Points on a hilly landscape, in no order, each with its height.
A ball rolls from a point to the lowest of its 2 nearest points, and stops where none of them is lower. Distance is the straight distance between rows; heights are no part of it.
(681) h=210: [134  85  76 107 129 109  87 103  72  86  92 112 126 135  87  80 113 108
  88 129  91  47 127 115]
(59) h=544: [ 94  96  91  86  98 123  89 118  98  89  84 119 109  91 114 127 126 101
 106  90  60 100 110 116]
(915) h=801: [ 73  96  94  60 112 123  80 123  67  56  92 114 106  66 102 113 127 108
 161  87  73  88 129  59]
(1701) h=428: [ 94 124 108 104 110  47 112  79  68 125 113  61  95 103 104  69  51 104
  94  87 134 100  41  96]
(118) h=340: [103 133  95  99  97  96  64 129 109  82  92 114 106 113 111 123  86  87
  80 102 135  90 122 106]
(1652) h=532: [ 97 124 113  90  70 124  93 115 145  84 104 124  80  97  97 118  87  85
 105  91 124 141 110  84]
(62) h=836: [126  89  92 165 134 101 126  67  76  88  68  80 107  93  86  78  89  95
 105 124 108  57 110 112]
(2006) h=614: [140 136  85 139 103  75  80  99  95 110  70 102 115 115  87  99  77  90
 121  74 162 122  73 104]
(545) h=255: [ 87  77  92  84  99  70  90  89  98 102 114  48 105  86 159 126  96  86
  54  85  90  60  60 111]
(1599) h=158: [114  86  72  98 101 111  82 114  82  76  91 123 130 103  79  97 122 122
 101 122  70  57 143 103]
(1585) h=508: [117 111 144  84 157 103 102 101  95  74  90 106  94 127  93  93  97  36
  84 118 140 111  96 134]
(617) h=546: [142 120 148  82 117  86 126 103 111 119 126  99  79 138  87  75 102  58
  69  88 137 156  54 115]
(1850) h=699: [142 102  65 181  72  84  82  82 129 100  83 112 118  83  55  80 102 124
 105 120 147 105 138  63]
(1294) h=671: [110  85 123  66 116 143 107 120 112  86 109 103  81  98 116 131 124  76
  81  99  79 126  96 115]
(697) h=831: [ 49  64  76  61  76 110 108 131  64 107 106  89 107  87 102  95 145 149
 123  76  31  90 103  72]
(140) h=249: [ 84 112 114 107  96 123 117  99 104  93  83  91  96  67 114 143 113  81
 107  87  54 130  81 124]
(103) h=548: [ 94  63 132  63 143 126 130  96  85  86 115  91  65 118 111  85  88  97
  92 113  69  91  80  96]
(790) h=570: [103 104  83 116 114 133  78 109  89  88  51 136 135  57  79 118 149 114
 148 102  78 117 146 113]
(1223) h=160: [103 101 117 118  81 105  91 100 105  93 108  80 117 111  69 118 104  84
  46 134  92  97 116 128]
(471) h=750: [161 109  91 118 124 110 101 108 106 105  71 147 108 141  98  72 100 101
 119  94 112 110 102 117]
(2001) h=890: [136 126  83 129 101  83  57 108 126  90  94 122 110 111  51  93  89  93
 109 104 184  95 165  78]
(1469) h=278: [ 81  86  91 129  91 115 108  88  81  83  83  90 101  53  67  95 110 119
 164 102  69  88 131  51]
(2105) h=307: [124  94  96  90 145  81  97  97  76  81  94  89 108 138 108  89  83  85
  68 124 110  55  94 116]
(1305) h=644: [ 81  92  91 107 116 115  67 125  52 106  75  98 131  68  57 108 173 102
 143 105  49 104 144  78]
(1265) h=683: [125 101  68 141  73  94  83 101 115  86  85 124 121 101  78  84 102 124
 108 123 138  82 151  69]
(528) h=305: [ 93 127 112 128  96 114 106  88 120  76  73 107  94  75 114 132  85  79
 119  89  89 131  84 108]
(193) h=250: [ 57  87  73 106  94  92 104 100  55 100  88  82 115  55  75  91 128 132
 165  93  57  74 130  70]
(2035) h=258: [137  89 105  93 135 105 103 104  82  98 113 114 106 152  80  74  86  97
  88 122 108  62 113 108]
(805) h=603: [ 73 106 113 101 102  98  81  83  81  59 118  68  99  85  92 113  67  71
  83 120 115  74 107  87]
(1534) h=518: [ 84 102 146  75  75 131 106  99 129  91 135 113  68 114  99 105  82  92
  88 101 133 141 102  76]
(1161) h=121: [ 54 108  76 126  53  92 102  92 106 118  89  78 114  64 113 140 124 105
 100  79  49  97  92 123]
(1318) h=458: [103 108  74 131  49 103  97 106 138 130  92 132  99  89  80 104  98 133
  81 104  91 135 101 103]
(1954) h=804: [ 65  43  88  82  69 105  81 120  78 106 138  58 113  75 116 138 137 118
  73  91  57  81  99  97]
(116) h=357: [115  94  94  91 125  61  72  99  67 105 102  64 111 134  87  71  78  89
  55 118 135  49  77 126]
(57) h=574: [141 118 145  95  86  97 129  99 135 136 125 117  75 141  85  69  90  88
  82 112 122 156  79 108]
(990) h=666: [ 73  92 114  72  67 142  87 120 115 103 127 139  69  90  72 101 121 108
 144 117  82 147 127  61]
(648) h=752: [109  93 100 101 124  63 136  89  99 112  84  61  86  83 143 113  98  67
  44  85  82 104  48 148]
(1342) h=507: [ 99  93 105  92 127 115  94  94  84  71  80  99 106  88  99 123 116  79
  96 113  67  79 102 119]
(1800) h=693: [ 70 102 109  58  60 132  81 125 138  88 120 150  75  87  82 110 107  95
 129 111 125 142 157  53]
(1851) h=219: [ 40  89  59 101  77  88  72 101  62 117  91  73 132  49  85 104 149 120
 136  87  42  72 126  75]
(747) h=808: [ 88 103  60  89  96  63 111 104 106 125 111  86 104 102 170 105  91 111
  95  53  88  76  50 111]
(233) h=326: [120 115  68 148  96  86  95 100 113  98  56 132 107  94 113  97  91 124
 129  87 121  93  93 102]
(899) h=604: [148 100 124  92 118  85 117  97  91 130 109 104  90 163  84  62  93  94
  83 110 114 104  70 124]
(1697) h=647: [ 89  84 133  87  93  77 108 102  88 116 152  61  90 110 118 101  78  96
  38  91 136  98  58 103]
(1845) h=438: [144 136  92  95 135 112  57 125 110  84  79 121 136 120 113 113 107  88
  82  86 128 107 109 141]
(2187) h=646: [ 90 109 149 106 120  67 152  63  90 114 116  74  74  93 103  56  81  96
  49 123  99 116  39 123]
(1103) h=759: [ 36  50  75  83  85  82 120  78  82 137 109  40  89  57 132 117 127 100
  86  76  44  63  80 141]
(1707) h=336: [119 108  98 127  73  91 121  85 120 140 111 119  96 132  75  72  90 141
  75 117  96 111  87 109]
(1023) h=34: [ 65  68  74  79 107  85  53  88  69  90  86  54 115  54 121 130 138  67
 103 102  52  49 111 105]
(975) h=727: [112  99 113  95 148  98 127  98  98  83  74  86  95  86 139 119 100  64
  73  91  77 102  69 142]
(506) h=725: [120 116 103 135  83  87  95  78 101 122 123 101 108 118  62  64  70 124
  97 126 142  94 112  69]
(1917) h=482: [144 129  97 109 134  91  95 113 103 107  70 116 114 117 112 110 101  63
  84  80 110 114  86 142]
(71) h=617: [ 99  77 104  78  86  97  94 117 105 102 134  68 102 108 124 122  90 100
  46  86 108  92  73 111]
(1685) h=323: [ 59  77  73  70  51  99  97 119  94 114  94  93 105  71 128 131 148 133
 119  53  47 116  98  94]
(1376) h=813: [ 92  84  97  62  88 110 110 126 115  95 133 104  82  98 156 111  89 129
  94  60 101 116  66  86]
(1226) h=758: [124 108 141 128 103 101 140  64 121 122 115 121  73 126  82  60  78  95
 118 139 106 137  84  90]
(1702) h=573: [ 78 108 115 111  93  92  95  90  99  90 118  78  91  94  90  98  68 106
  92 118 101  95  92  75]
(1455) h=772: [130 103  96  69 122  77 101 129  92 121 125  85  89 137 126  92  81 101
  85  68 118 112  44 104]
(1175) h=523: [113  79 118  67 113 141  80 121  96  91 113 109 111 121  84 121 132  92
  57 123  84  80 141 123]
(1657) h=685: [103  76  85 112 110 132 149 101 101 108  51 137 103  97  93  90 134 124
 152  87  40 115 118 116]
(455) h=882: [ 97  86  63 139 106  80 149  80  94 141  79  86 113 118 100  72  88 125
  88 105  70  63  94 131]
(919) h=635: [119  94 130  83  90 131 100 118 127 101 122 115  86 122  95 121 108  91
  66  97  98 127 100 117]
(509) h=687: [128 127  95 120 104  48  91  96  73 122  88  59 122 124  80  92  92  65
  57 104 137  96  59 140]
(1227) h=743: [ 71 107 100  69  82 110  79 122 112  57 108 112  96  77 124 128 101  88
 112  88 111 109 106  76]
(787) h=708: [119 112 123 120 101  89 101  82  95  94 111  95 115 133  60  74  76  90
  78 134 135  86 113  94]
(682) h=684: [ 94 100 102 125 134  56 138  60  82 114  69  61  96  95 114  76  79  80
  77 110  96  78  53 135]
(1129) h=596: [ 99  99  78  91 120 127  62 105  78  79  70 114 144  65  94 126 150  98
 130 105  63  79 142 114]
(504) h=733: [146 111  92 104 105  93 114 115 126 130  88 130  84 150 100  80  83 109
 112  84 120 131  78 102]
(1136) h=486: [ 75 125 121 104  76 131  82 109 125  71  89 122  86  68  77 135 103  76
 126 105 103 143 132  79]
(1069) h=479: [ 91  78  99  66  91 140  84 115  95  86 119 112 105 109  66 116 133 102
  99 124  76  86 148 100]
(850) h=419: [ 89  60 114  68  92 109  97 121 104  81 119  71 105  66 150 162 126  91
  65  75  86  97  77 114]
(2054) h=719: [ 67 108  98  63  56 122  73 120 125  73 123 124  88  80  98 116  88 114
 114  97 107 113 128  49]
(241) h=704: [119 128 113  75  94  93  85 126 121 125 113 124  75 150  82  92  78  81
 108  86 162 141  90  90]
(538) h=620: [119 101  70  88 118 128  50 114  95  69  79 124 160  57  83 115 159 114
 123 110  93  77 180 117]
(68) h=811: [ 73  82  90  65  99 112  92 118  53  77  88 125 102  76  85  86 142 131
 174  99  60 113 134  44]
(1234) h=737: [115 117 110 126 100  92 113  85  99 112 118 111  96 124  96  64  51 115
 112 120 117 108  90  69]
(507) h=577: [124  77 127  79 137 100 130 100  95 109 116 100  72 145 113  73  85  83
  75 113  93  85  72 110]
(109) h=842: [ 57  66  66  68  71 107 104 109  78 112 124  88 115 100 121 102 118 153
 102  78  42  64 103  94]
(1385) h=645: [ 83  97 127  87  73 131 102  91 123  99 134 131  74  91  56  84  91 107
 140 129  98 138 144  46]
(582) h=238: [ 94 100  97 137  67  89 113  76  98 116 116  82 114 104  63 105 105 120
  46 125  83  93 105 118]
(1938) h=295: [103 109 118 109  78  87 114  86 103 134 132  81  98 124  86  86  95 130
  41 111  94 111  80 119]
(1288) h=499: [138  93  81 138  85 126  86  91 126  93  68 152 101  84  65  82 114 113
 142 125 127 123 158  70]
(1391) h=167: [ 55  84  86 101  98 113 103  94  78  97  77  71 103  59  97 122 116  99
 131  95  40  89  98 103]
(1354) h=450: [108 141  97 120  86  55 118  75  86 152 126  75  98 105 105  66  62 145
 102  79 126 117  49  98]
(767) h=851: [137  99 106 150 136  87  97  74  81  73  79  97 127 109  68  71  90  83
  98 139 137  54 124 100]
(1631) h=480: [ 83  92 136  79  80 134 108 104 120  95 142 109  75 123  87  96  86  94
  96 132 105 113 137  73]
(464) h=792: [ 89  94  76 103 101  41 124  91 105 142 126  49  95  99 161  98  82 103
  64  66 104  82  41 121]
(1756) h=451: [107  80  83  86  80 120 103 109 109 100  99 153  98 119  84  79 113 138
 120 106  76 100 125  76]
(2010) h=715: [123 113  94 109 100 103 136 110 126 126  84 139  91 123 123  93  86 131
 118  74  81 130  65 109]
(2050) h=470: [129 114 131 114 169 107 102  84  76  71  69 103  98 110  85  89  83  63
 104 121 139  86  99 125]
(287) h=538: [138 108  70  91 117  90  97 142 104 101  85 123 114 144 127  92 104 112
  88  71  93  92  79 126]
(1275) h=822: [ 95  85  85 142 123 105 132  69  83  91  67  91 106  83  86  81 102 104
 138 121  69  55 114  97]
(2) h=724: [103 118 121  76  96 103  89 112 133 114 123 128  64 130 100  77  67 114
 115  98 141 133  95  67]
(1046) h=537: [ 73 123  87 126  75  51 104  67  94 119 119  48 101  90 126  95  74 106
  64  92 114  90  38 107]
(1126) h=554: [ 97 107 151  66  96 104  96 126 120  99 132  92  81 131 113 101  73  80
  73  92 151 121  98  91]
(2116) h=663: [127 145  97 100 101  63  72 103  76 109 102  71 117 134  77 108  94  79
  74  85 167 103  75 124]
(391) h=314: [103  95 107 138 112 125 110  82  98  68  78 106  98  68  69  99  96  95
 162 116 104  99 129  65]
(804) h=660: [ 76  97  79  94 111 108  84 123  57 101  57 114 127  63  85 106 173 111
 168  79  43 130 140  92]
(376) h=436: [100  92 111  77  97 129  97 108 117  80 118 129  87 117  67  96 109  97
 118 125 103  91 157  73]
(1908) h=363: [ 78  85 139  81  89 144  91  97 100  92 125  85  95  86  69 124 121  85
  91 119  77 117 115  89]
(1458) h=420: [124  91  80  89  69 111  86 125 127 108 112 158 104 147  89  78 105 136
  88 109 105 111 121  99]
(1754) h=766: [ 72 102 109  68 108 112  68 117  92  55 106  82  95  74 145 135  96  72
 111  84  97  82  94  94]
(1959) h=821: [ 90 117  41 107  94  55 125  96 110 135  91  95 110 110 156  81  71 121
 135  52  93  77  60 103]
(1224) h=665: [132 104  63 137  92 104  62 102 107  75  71 127 134  65  78  98 130 129
 114 112 121  77 157  86]
(2004) h=472: [ 88  34 125  64 107 109 111 107  98  86 134  54  78  70 141 132 100  90
  64  93  86  92  64 108]
(438) h=809: [ 90  99 116 133 123 119 142  70  92  98  70  98  94  75  75  92  99  91
 131 120  61 105 105 114]
(1641) h=186: [ 93  82  74  73 104  83  56  88  88  83 105  71 128  87 160 122 110  73
  66  86  78  39  83 118]
(872) h=637: [127 152 100 110 100  74  56 115 101  96  94  96 112 116  78 113  72  70
 105  78 179 116  90 105]
(596) h=312: [ 59  90  82  92  70  77 100  90 108 103 116  58 107  70 152 130  95 101
  84  68  66  75  64  96]
(42) h=661: [ 78  89 157  62 125 102 109  87  82  74 127  86  68 117  91  79  67  65
  84 137 143  91 101  76]
(2097) h=28: [ 72  71  63  60  80 110  60 117  68  90 110  75 128  86 106 128 154 106
  89  95  53  54 126  97]
(138) h=843: [ 75 103 136  78  89 119 115  78 108  99 145 114  62  93 109  89  59 126
 120 110 101 124  84  65]
(1249) h=621: [ 97  83 103  96 124 139  69 110  71  85  83  94 121  82  60 121 158  93
 120 112  48  88 143 112]
(963) h=393: [112 103 119  94 119 123  88 102  99  68 101 120 101 106  71  95 103  69
 127 133 138  79 158  76]
(791) h=350: [115 109  72  97  78  85  85 120 113 113  98 134 106 126 110  89  79 136
 105  78 118 111  86  83]
(1451) h=397: [ 99  96  98  92 121  58 103  94  67 112 117  61 101 120 114  71  59 102
  69 104 125  66  70  96]
(1180) h=779: [ 50  43  77  73  88  95  93 103  68 134 113  49 121  68 121 120 144 106
  92  88  32  61  99 114]
(689) h=870: [107 105  45 132  88  76 119 101 109 131 100  94 119 117 117  87  85 138
  79  80  82  70  87 125]
(2093) h=429: [ 73 111 133  86  90 145  81 107 109  80 107  96  88  72  64 148 117  72
 103 114 102 125 143  97]
(229) h=353: [ 93 123 111 144  80 110 116  77 126  90  83 100 103  84  75 109  85  96
 103 120  93 125 103  99]
(191) h=855: [ 79  86  62  93  77  87 115  99 104 124 115  88 112 100 130  98 100 144
  84  84  59  62  91 106]
(1567) h=301: [ 63 106  93 118 103 114 138  93 103 108  75 106  85  67 114 110 102 109
 135  81  47 121  79 111]
(2114) h=786: [ 73 102  84  72 103 107  70 107  77  41  90  98 113  66 123 114 105  92
 132  95  78  68 107  86]
(2053) h=713: [135 104  74 180  86 103  98  79 120  95  55 119 112  63  83  82  93 126
 132 106 136 105 126  81]
(2017) h=877: [155 113  82 143 121  98  71  96 101  87  82 110 113 104  75  76  92  90
 130  96 182  86 134  72]
(2212) h=291: [ 70  58 147  80 111 126 106 105  70 103 122  58  75  76  57 123 127  82
  94 122  54 120 102  98]
(588) h=360: [ 48 100  72  92  64  98  88 111  81 106  70 106 118  57 113 120 154 113
 147  64  51 117 105  83]
(1903) h=566: [110 113 106 117  62 113  88 102 152 107 101 155  77  98  72 104  82 100
 106 114 119 159 120  75]
(159) h=356: [ 97 117  71 123  94  81 120 103 113  98  65 111 106  92 138 101  87 120
 150  70  90  91  79 102]
(351) h=829: [ 75  83 123  73  91 116 113 103 113 104 149 100  68 106 133 101  72 147
  98  77 100 127  65  64]
(1817) h=584: [112 114 158  69 121  96 105 111  98 103 122 102  73 139  88  83  79  53
  85 109 161 105  90 101]
(2034) h=333: [ 62 103  82  90 101 104 139  92  98  87  82  97  84  76 149 105  87 115
 138  59  60  98  71  94]
(1058) h=102: [ 82  87  66  74  86 106  61 119  72  74 113 105 124  97  84 110 134 119
  94 116  72  43 150  81]
(1965) h=280: [ 75  83  60  76  53 102 110 114 113 115 101 121 108  92 142 104 122 155
 106  60  63 102  97  93]
(1824) h=673: [ 82  88  83 113 115 129 117 105  76 109  44 118 109  77  85 103 158 114
 166  90  34 120 124 102]
(291) h=793: [122  96 105  54 103 108 100 149 123 110 128  98  91 128 135 115  87 109
  86  54 119 117  56  94]
(828) h=714: [131 116  95  82 121  53  86 106  79 103  94  61 111 121 115 108 100  57
  50  82 131  98  47 139]
(1010) h=524: [126  78  68 123  74 120  71 108 123  85  55 186 112  57  67  89 137 118
 135 113 116 132 159  85]
(866) h=629: [107 108 150 102 130  80 134  67  89 112 116  80  73 119  93  52  76  87
  85 113 118 127  57 100]
(2061) h=315: [ 89  95  67  80  51  91  98 114 122 111 103 154  99 108 123  90  96 161
 111  78  87 113  98  73]
(1437) h=602: [103  97 124  61 120 130  85 129 115  91 111 126  92 142 101 110 108  62
  81 112 137  90 158 115]
(52) h=702: [ 84 111  78 141 114  57 137  71  95 113  70  75  96  85 127  95  75  91
 109  83  84  81  64 123]
(343) h=774: [104  90  86  97 120  40 120  79  85 126  95  38  88 101 139  88  93  86
  43  94  97  84  35 135]
(1943) h=505: [131  90  85  64 121 105  98 135  96 106 119 121 103 157 118  81  93 109
  87  85 110  80  82  91]
(607) h=563: [ 98 128 104 129  96  63  94  87  90  96  99  61 110  93 112 108  78  82
  67  98 125  88  66 113]
(1763) h=487: [ 91 117  95 114  60  95 107  99 132 129 113 104  97  90 110 112  87 134
  72  92  94 129  78 104]
(1542) h=569: [130  95  56 107 140  84 106 115 100 115  76 111 120 124 132 102 110 103
  85  86  71  64  89 148]
(1339) h=519: [110 132 143  97 109  78 117  97 104 105 111  83  81 112 109  95  75  67
  81  93 134 145  45 113]
(1297) h=178: [ 49  98  61 120  56  87 102  82  88 118  98  69 118  63  88 118 132 121
 123  86  48  84 122 102]
(434) h=514: [ 79 132 105 127  66  80 110  76 107 120 120  67 102  88 110 103  70 131
  71  97 109 112  71  91]
(192) h=550: [110 112 146  81 130 136 102  98 108  79  95 122  81 115  89 106 107  44
 105 126 116 110 126 115]
(1356) h=109: [ 64  99  70 103  89  88  83  80  74  95  78  75 131  52 111 130 131  86
 122  90  50  53 109 109]
(1299) h=471: [109  99 111 109 132 109 110  98  89  78  77 109  95 104 107 103  80  84
 116 108  86  86  89 100]
(1425) h=595: [124  98  58 139 112  89 110  96  94 115  62 110 131 110 107 101 110 113
  90  99  77  59 110 139]
(1571) h=643: [126  96  45 119  95 114  56  97  98  70  58 134 164  48  78 106 169 125
 132 101 115  94 181  91]
(1772) h=361: [124 106 135 148 104 118 107  70 127  77  96 103 103  76  42  92 102  70
 121 152 133 103 166  79]
(1240) h=754: [141 118 102  65 116  74 101 105  81 135 117  88  93 151  93  73  69 112
 108  73 142 122  41 102]
(2007) h=386: [143 114  61 109  83  90  75 132 119 120  93 147 114 146  86  82  98 122
  94  96 134 109 112 100]
(1487) h=634: [ 58  97 146  74  98 100 101  79  82  66 142  71  79  84  95 102  72  75
  66 128 125  86 108  80]
(976) h=618: [116 109  40 140  89  94  97  97 110 109  51 119 141  88 110 108 134 126
 121  87  98  78 123 124]
(565) h=247: [116 121 117 125 106 117  80  90 103  77  98 103 113 103  54 118 111  65
  68 147 108  90 144 123]
(821) h=703: [126  98 113  80 137 119 122 117 112  81  82 114  84 108 126 126 111  75
  89  80  73 116  77 128]
(1915) h=412: [ 67  97  76  87  63  94  87 109 100  90 135  93  98  96 135 104  83 134
  95  83  88  84  82  71]
(713) h=469: [ 93 121 108 107 109  72 141  79  98 148 115  81  72 101 124  77  59 134
  87  85 112 128  43 106]
(1384) h=111: [ 80  69  70  70 101  95  61 106  83  74 113  80 124  92 126 123 121  96
  69 101  81  39 119 104]
(1298) h=547: [106  94  83 121  87 128  74 109 109  82  44 155 114  46  66 111 145 109
 147 102  90 151 146  88]
(27) h=865: [159 104 104 146 144  96  95  87  75  91  80  95 114 120  59  61  92  73
 118 118 180  79 116  84]
(1867) h=700: [116  96  89 107 106 121 135 103 125 113  63 147  96 107 105  99 113 117
 132  90  64 126  96 108]
(365) h=679: [135 122 104  59 100  96  78 133 115 125 115 130  91 154  78  88  89  69
  93  90 180 110 137  96]
(1942) h=740: [115 110 100  85  99  86 102 110 100 129 129 110  81 139 102  67  58 124
 111  86 137 135  64  79]
(110) h=309: [117 116 110 142 121 123  87  79 104  66  84 108 123  79  47 109 120  82
 102 138 121  94 168 110]
(1443) h=352: [115  94 124 117 128 117 104  76 106  69 103 114  90  91  60  74  84  84
 144 134 123  87 137  53]
(1957) h=622: [ 95 118 132 102  85 114  99  89 140  97 110 134  77  99  56  91  86  72
 134 138 137 133 152  57]
(536) h=425: [133 109  61 120  77 100  88 116 126 118  76 146 112 110  85 109 111 123
  91 100  92 112 118 119]
(1888) h=382: [ 43  99  88  90  49  96 102  96  95 111 130  76  94  66 144 111  93 154
 115  67  74  96  81  69]
(1773) h=657: [139 128 117  74 132 105  76 124 110 117  87 141  93 141  79  85  81  55
 124  99 187 101 143  92]
(1296) h=332: [ 52 107  78 111  81 105 116  98  96  99  51 112 100  51 121 126 119 101
 161  63  56 114  86 108]
(1450) h=446: [ 85 101  95  77  81 103  76 119 102  78 135 112  98 116 107  90  78 125
  98  99 116  80 111  59]
(417) h=395: [132 135  90  85 132 100  41 128  98  90  93 119 123 118 103 119  93  70
  81  95 167  89 130 125]
(657) h=590: [118 124  90 134 108  77 103  89  95 105  71  88 116 111 100  97  70  86
 101  96 123  97  79 115]
(550) h=720: [ 72  91  70 126  99  77 146  66 103 126  91  63 102  78 130 108 102  97
  92  82  67  83  80 142]
(1833) h=633: [134 114 117  73 144 117  85 118  99  92  92 138 100 148  97  89 101  63
 106 108 153  90 144 113]
(1025) h=608: [106  99 173  73 129  90 130  90  99 101 126  98  60 144  97  59  84  58
  87 124 131 126  66  98]
(958) h=791: [105  96 140 115 115 136 133  84 107  86  75 115  83  90  88 115 101  73
 116 119  70 133  97 106]
(2078) h=601: [133 113 119 101  94 102 112 115 133 120 106 123  84 141  94 103 102  87
  63 106 112 145  85 129]
(2192) h=435: [115 109 119 104 148 109  88 102  91  66  94 118  96 113  94  84  76  75
 120 119 132  88 114  89]
(606) h=582: [ 87  95 101  88  79 106  99 106 108  97 105  90 108 100 117 129 102  98
  77  91  81  98  86 111]
(1854) h=564: [125 106 103  70 114 118  68 131 115  91 115 112 111 138  94 116 113  89
  64 105 115  81 137 127]
(1429) h=187: [ 66  98 100 104  80 100 117  88 104 110  84  62 100  53 128 138 111  81
 100  71  49 106  72 136]
(1013) h=525: [133 131 127 103 118  81 103 107 108  98  88  89  94 117 116 116 103  57
  69  79 134 140  57 143]
(319) h=286: [113 127  87 126  82  96  72 107 121  83  77 125 105  99  95 110  87 107
 107  91 125 109 111  90]
(912) h=364: [ 85 104  82 104 120  82 108  94  94  87  78  86  96  83 152  96  70  99
 135  67  87  76  65  95]
(332) h=351: [ 44  89  79  86  70  81 108  68  94 122 130  53  98  61 146 104  92 142
  90  79  62  63  81  89]
(1528) h=664: [ 88  96 110 123 114  63 144  67  87 128 111  54  84  97 110  69  81 111
  64 108  88  92  57 128]
(45) h=477: [118  94  98 112  88 123 100 104 130  85  89 155  90 101  75  81 100 121
 138 121 106 119 132  68]
(584) h=748: [125 123 135 127  98  82 116  65 108 139 128 112  83 130  76  47  63 117
 123 123 142 138  73  75]
(386) h=773: [112 102 135 120 120 110 140  78 109  99  98 108  77 115  92  84  88  81
 106 115  90 137  79 113]
(564) h=739: [ 62  58  71  99 106  82 150  73 104 142 100  46  93  70 134 124 122  93
  72  74  43  90  76 148]
(634) h=222: [ 48  69 115  94 106 127  94 104  56 113  96  53  82  64  83 117 126  98
 112 101  37 112  94 100]
(1748) h=686: [ 95 108 141 104 128  95 105  79  82  74 119  84  91 118  70  75  86  59
  77 142 137  82 111  88]
(2159) h=540: [ 90  92 137 109 110  90 117  88  94  85 108  72  83  98  99  98  74  77
  60 121 100  94  73 109]
(2115) h=367: [139  93  89 138  89 104 108  85 126 128  98 146  96 141  67  64  93 128
 108 130  94 112 117  95]
(305) h=832: [ 75  49 100  85  70 107 114  97 102 131 140  45 102  71 126 136 128 129
  60  81  55  90  81 114]
(852) h=658: [ 76  96 135  80  99  80  93  89  85  84 148  58  84 108 114  87  59  94
  60 116 141  87  82  82]
(372) h=594: [118 118 121 113  75 110  81 104 144  97  94 145  82 108  60  97  91  79
 100 128 149 132 150  92]
(1508) h=506: [ 86  91 122  84 124 101 101  93  87  71  94  74  79  92 128  97  71  73
  94 103  92  95  72 103]
(1258) h=491: [ 98 130 115 119  99  57 133  91 106 129 112  70  86 111 118  90  82 100
  64  81 121 127  37 117]
(1643) h=362: [ 64  67 108  88  71  85 104 100 116  99 130  53  95  54 155 152 113 101
  71  68  82 104  58 109]
(737) h=820: [ 63  69  97  54  79 118 101 123  74  93 114 114  94  90  94  87 130 151
 143  97  46 115 115  55]
(34) h=389: [101 124 133 146  88 119 106  62 123  85  94 104 100  78  49  94  92  81
 120 147 111 130 125  83]
(442) h=476: [111  93  89  64  96 104  93 120  97 110 146 109  88 144 113  75  67 135
  92 104 110  88  89  75]
(2026) h=515: [ 96  41 151  55 119 118 131 104 100  89 136  79  64 101 124 105  97  91
  64 112 100 101  75  99]

For each start below, name the point where the ball stops.
(2116) | (1965)
(1942) | (1161)
(1258) | (2097)
(550) | (1161)

Call two points neighbours if one is among the 2 nearest of the other. Go from one point of each pair to the other, from neighbour to neighbour, staying as low as possible. Name the highest point that can't be avoided.
(1567) and (319) | (912)
(1567) and (1339) | (1013)
(1965) and (1567) | (588)
(1161) and (1223) | (34)
